Each scene shows the same named points in several views. A view is turned or mirrored, and shifted as a whole, has a little noise and may leave points out.
In the rows, zero is written as 100.

Scene 1
View 1
k_420: [ 92 122  80  94  98  88  97 101  92  89  94  97  96 114  97  92 110  98
 116 109 101 104 102  93 101 108  95 125  83 100 119  88  98 101  91  90
  84]
k_687: [101 124  81 104  93 109  93  89  98  83  99  97 122 115  89  94 125  98
 114  93  82  97 116 105 100 101  91 119  90  96 103  75  99  98 106 100
  98]
k_630: [ 87 124  88  89 102  92  97 101  94  92  96  98  92 114  98  89 105  97
 113 112 101 111 106  83 101 110 103 126  84 100 123  98  94 102  91  82
  89]
k_611: [ 92 125  67 102  87 101  83  87 101  85 101 104 119 126  91  94 122 100
 125  94  84  85 101 108  98 103  88 129  83 107  94  66 106  99 107 100
  92]
k_364: [121 126  91  95 108  66 116 117  78  90  83  85  85  99  99 104 125  92
 111 113 116 116 106 102 106  98  80 108  82  85 139  91  88  90  79  96
  68]
k_508: [ 81 115  77  91  94  97  88  92 103  88 100 107  96 119  98  95 104 101
 117 107  92  98  94  93  94 110 102 127  87 111 108  90 102 107  97  88
  95]
k_869: [ 96 113  85 100  93 112  95  85 106  83 101  99 112 112  94 101 113 100
 108  98  83 100 108  99  96 106 104 115  98 106 105  90 100 105 105  96
 109]
k_82: [105 124  84 101  96  97 100  96  91  86  92  93 110 110  91  98 122  96
 112  99  94 104 113 103 101 101  89 117  87  95 115  80  96  95  99  98
  90]
k_342: [108  86  89 107  91 124 101  71 124  77 104 100 114 100  91 124 118 104
  99  92  78 100 101 113  86  99 112  95 117 116  98  97 100 110 110 110
 128]
k_947: [134 109  90 102 104  76 120 107  89  85  86  84  93  92  96 119 130  93
 105 107 111 112 102 117 102  91  83  94  95  94 130  89  91  92  83 107
  82]
k_474: [134 102  89 114  95 110 113  85 105  76  94  89 122  92  88 126 139  98
  97  88  85 104 112 127  95  90  91  88 114 100 109  84  93  96 104 122
 111]
k_316: [106 109  79 105  90 109  95  82 107  81  99 100 119 112  89 110 124  99
 111  92  83  93 105 114  95  98  93 109  97 109  98  76 103 101 106 108
 105]
k_627: [ 70 110  89  89  96 115  86  85 113  89 106 107  97 119  99  89  92 102
 109 108  83 106 104  74  93 119 121 127  94 114 108 107 100 116 105  76
 116]
View 2
k_947: [119 138 106  92 123 136 107  94 116 109 109  98 110  91 132 100 111  95
  92 124 100 120  92 117 103 102 115 104 105 102 100 121 116 104  89  99
  89]
k_420: [112 112 110  92 100 110 106  99  88 106 106  98  94 104 123  97 100  86
  95 103  93 105  94 101 103  93 103  91 110 105 119 117 115  92 106 100
  96]
k_508: [108  99 108  98  88  98  92  96  74 100 107  94  83  96 129  94  99  90
  94  94  88 106 103  98 107  99  98  81 108  97 123 118 114  83 105  97
  95]
k_342: [ 97  84  99 111  96  89  72  66 103  88 105  87  84  61 152  99 116 112
  92 107  82 140 117 124 112 133 106  93 100  59 110 116 100  96 100  91
  88]
k_316: [104  91 109 101  91 106  87  81 106  95 101  81  84  73 141 113 102  99
 110 106  91 120 107 111 104 118  96  93 111  79 121 114  96  97  98 102
  82]
k_82: [109 107 114  93 102 112 107  92 106 104 102  92  93  93 128 110 100  91
 106 113  95 112  94 106 101 103 104  95 110  95 122 110 104 100 106 103
  92]
k_869: [103  94 110  98  95  97  96  88  92  99 101  92  85  92 132 103 102  94
 101 102  87 115 102 106 105 109 101  90 108  86 124 112 105  94 107  99
  96]
k_627: [ 98  79 104 101  87  69  91  89  66  98 104 107  81 101 129  82 106  92
  79  86  78 111 106  97 109 103 106  79 104  84 127 111 119  83 122  89
 107]
k_611: [107  91 117  95  81 107  92  93  93  97 102  78  75  86 132 118  90  88
 120  99  93 104 102 101 105 103  86  85 116  93 133 114  98  90  99 109
  82]
k_687: [103  91 115  96  93 102 102  86 106  99  97  87  85  87 133 115  98  93
 112 108  92 114 100 106 100 109  98  92 112  85 131 107  95 101 108 104
  92]
k_474: [103 104 106 105 112 114  91  69 135  97  99  84  98  63 150 115 116 109
 107 126  94 139 106 129 104 130 109 107 105  69 107 114  93 111  94  99
  82]
View 3
k_508: [110 107  91 109 101  95  87 113  92  91 108  93  98 107 105 112  95  70
 116  95  93  90 102 105 105 100  77 112  83 107  81  89  86 107  76 119
 101]
k_474: [114  91  97  85  74 112 118  90  83 109 100 114 124 102 117 100  83  89
 116 117  87 125 123  94 104 112 112  67 132 102  99  90  93 103 103 103
  81]
k_82: [111  96  96 101  85 100  99 117  82  94 106 102 110  99 107 105 110  78
 118 107  96 109 106 106 102  98  88 105 101 104 101  80  89  96  94 118
  83]
k_364: [101  96  98 108  63 102  97 130  87  96  98 126 112  86  88 102 114  51
 118 114 109 126  96 113  91  90  97 130 112  87 104  90 106  82  73 127
  58]
k_687: [114  96  97  97  95 100 100 109  78  93 109  90 110 104 117 108 109  89
 118 105  89 104 110 103 105 104  86  94  98 112 101  76  84 101 105 112
  91]
k_611: [122  93  95 104 110  96 103 112  84 100 112  77 109 106 107 113 109  80
 130  96  86  92 105 100 105 102  75  96  89 103 101  73  87  96  99 113
 104]
k_627: [104 120  89 104 101  97  75 103  92  78 110  97  88 118 124 113  81  88
 101  91  90  85 110 104 110 102  78 104  78 125  66  97  75 127  78 113
 107]
k_316: [119  94  95  94  96 102 109  99  88 104 107  92 113 107 116 108  91  86
 122 104  85 102 114  97 107 109  93  80 106 105  95  83  89 103  98 109
  98]
k_630: [100 110  92 111  87  97  80 122  87  83 107 106  95 102 103 108 107  67
 109 101  99 101  99 113 101  94  81 128  87 107  87  90  88 105  74 123
  84]
k_420: [108 105  95 109  89  96  91 121  89  90 108 102 103  98  99 107 109  65
 116 102  98 102  99 111 100  94  83 120  92 102  91  85  90  97  78 122
  86]
View 4
k_316: [ 92  79 103 118 111 108  89 115 125 101 114 112 105  89  98 112 116 106
 108  88 106 100 118  94 123 111  82 112 108 105  88 109  99 122 110 107
 122]
k_82: [105  99  98 113  97 112  88 109 103  98 112 107  83  94  98 100 105 106
  81  86 107 105 114 105 109  99  96 101 116 114  87 109  93  99 102 114
 106]
k_687: [ 98  93  99 118  99 109  85 119 112  96 112 110  91  88  96 106 111 105
  91  78 110 100 121 104 112 104  91 106 115 108  81 115  92 112 105 117
 115]
k_342: [ 91  80 100 100 123  97  98 108 145  95  94  97 121 107  99 114 114 117
 125 109 104  91 131  95 124 115  81 115 109 114 104 115 106 119 111 110
 123]
k_627: [ 91 108 106 100 106 117  88 107 119  64  90  92  91 109 114  99 136 105
 122  92 108  75 122 121  73 111 100 114 102 107  88 137  83 107  96 122
 119]
k_630: [109 112  97 105  99 119  92  99  97  78 102  97  75 107 109  94 118 104
  90  91 108  93 111 117  83 101 106 101 107 113  87 121  85  88  96 119
 104]
k_869: [ 97  95 100 108 106 111  91 111 118  87 103 102  97  99 103 105 118 109
 107  90 107  92 122 107 105 107  92 109 110 110  90 119  93 111 103 114
 117]
k_947: [120  98  88 104 105 108 103  88  97 111 106 102  83 110  99  97  90 111
  74 111 101 121 107 101 117  96  98  89 111 121 100  92 104  74 105 105
  88]
k_420: [106 105  96 111  98 120  93 100  94  88 109 101  77 102 107  96 116 100
  89  91 106 103 106 111  92 102 101  99 105 108  85 114  90  89  98 114
 102]
k_611: [ 94  87 104 128 100 122  83 113 106  95 125 118  86  84 103 107 122  95
  99  74 108 102 106 100 106 109  88 111 104  97  76 112  88 119 105 109
 119]
k_508: [ 96  99 101 113 105 122  91  99 104  81 107 103  85 102 113 101 127  99
 106  90 106  93 107 110  85 111  96 108  98 103  85 119  88 101  99 111
 112]
k_364: [125 110  89 106  95 115 100  89  80 106 109 101  68 109 101  91  90 108
  60 104 101 121 102 107 107  90 107  85 113 122  94  95  98  64 101 110
  84]
View 5
k_420: [102  97 104  86 111 108  93  86 112  77 103 108  89  81 105  92  99 106
  98  99  98 104 101  93 109  91 111  98 119 102  90 102 121  86  86  75
  95]
k_869: [115  95  87  83  96  81 103  82 107  86  99  90 102  87 105  96  92 107
 103  89  93  92 102  84 107  96 130 100 124 109  95 120 132  84  89  78
  90]
k_611: [100 101  83  82 105  94 104  81 107  77  95  85  82  88  98  96 104 112
 102  77  90  85 105 104 130  97 128  98 130 104  79 118 122  74  87  95
  76]
k_364: [ 89  90 112 100 122 118  94 104 117  77 104 130  80  79  97  88  92  78
  88 118 105 119 105  94 113  81  97  93 119  97  94  92 127  89 105  69
 131]
k_947: [ 97  91 103 104 115 104  96 109 111  83 101 122  82  87 100  94  80  72
  82 113 109 109 105  88 114  81 106  95 127 102  97 104 132  86 115  70
 128]
k_316: [109  97  78  90  98  79 108  90 104  87  94  86  94  91 101 100  90  95
  97  82  95  84 106  90 124  94 133  98 135 108  91 126 134  80 102  86
  92]
k_630: [109  95 110  84 109 106  90  81 112  78 107 108  96  79 106  90  98 115
 104 104  97 110  99  85  99  93 108  98 112 102  94 100 122  88  78  70
  96]
k_82: [ 97  90  90  89 107  98 107  88 112  81  99 103  90  81  99  91  98  98
 102  93  92 102 106  97 117  92 117  96 122 101  91 112 131  83  95  79
 106]
k_687: [102  92  80  83 100  88 112  82 110  84  95  91  95  81  96  93 100 101
 111  82  88  95 107  98 120  95 128  97 126 101  88 121 136  82  92  85
  96]
k_474: [108  82  67 104  92  67 124 103 103 101  91  94 102  90  94 100  77  63
  94  91  96  89 110  86 120  91 139  95 138 110 102 134 156  86 126  80
 130]
k_508: [114 104 102  80 104  98  87  81 108  77 102  97  93  87 110  96  98 119
  98  93  98  95  98  85 106  97 120 101 121 107  91 108 116  83  81  77
  75]
k_627: [130 100 104  75  91  86  87  69 104  83 107  89 116  83 116  94  95 134
 109  92  95  97  95  71  86 103 125 104 115 113  97 113 121  90  69  68
  70]
k_342: [131  97  75  95  82  58 104  93  97  97  95  80 113 100 110 108  74  94
  91  85 100  78 102  69 105  99 145 105 137 119 105 136 142  84 109  75
  92]

Which points are out of place in each view (at most two, in the order of its rows)? Write - if all are in place.
view 1: k_947
view 2: k_869
view 3: k_627
view 4: k_316
view 5: k_474
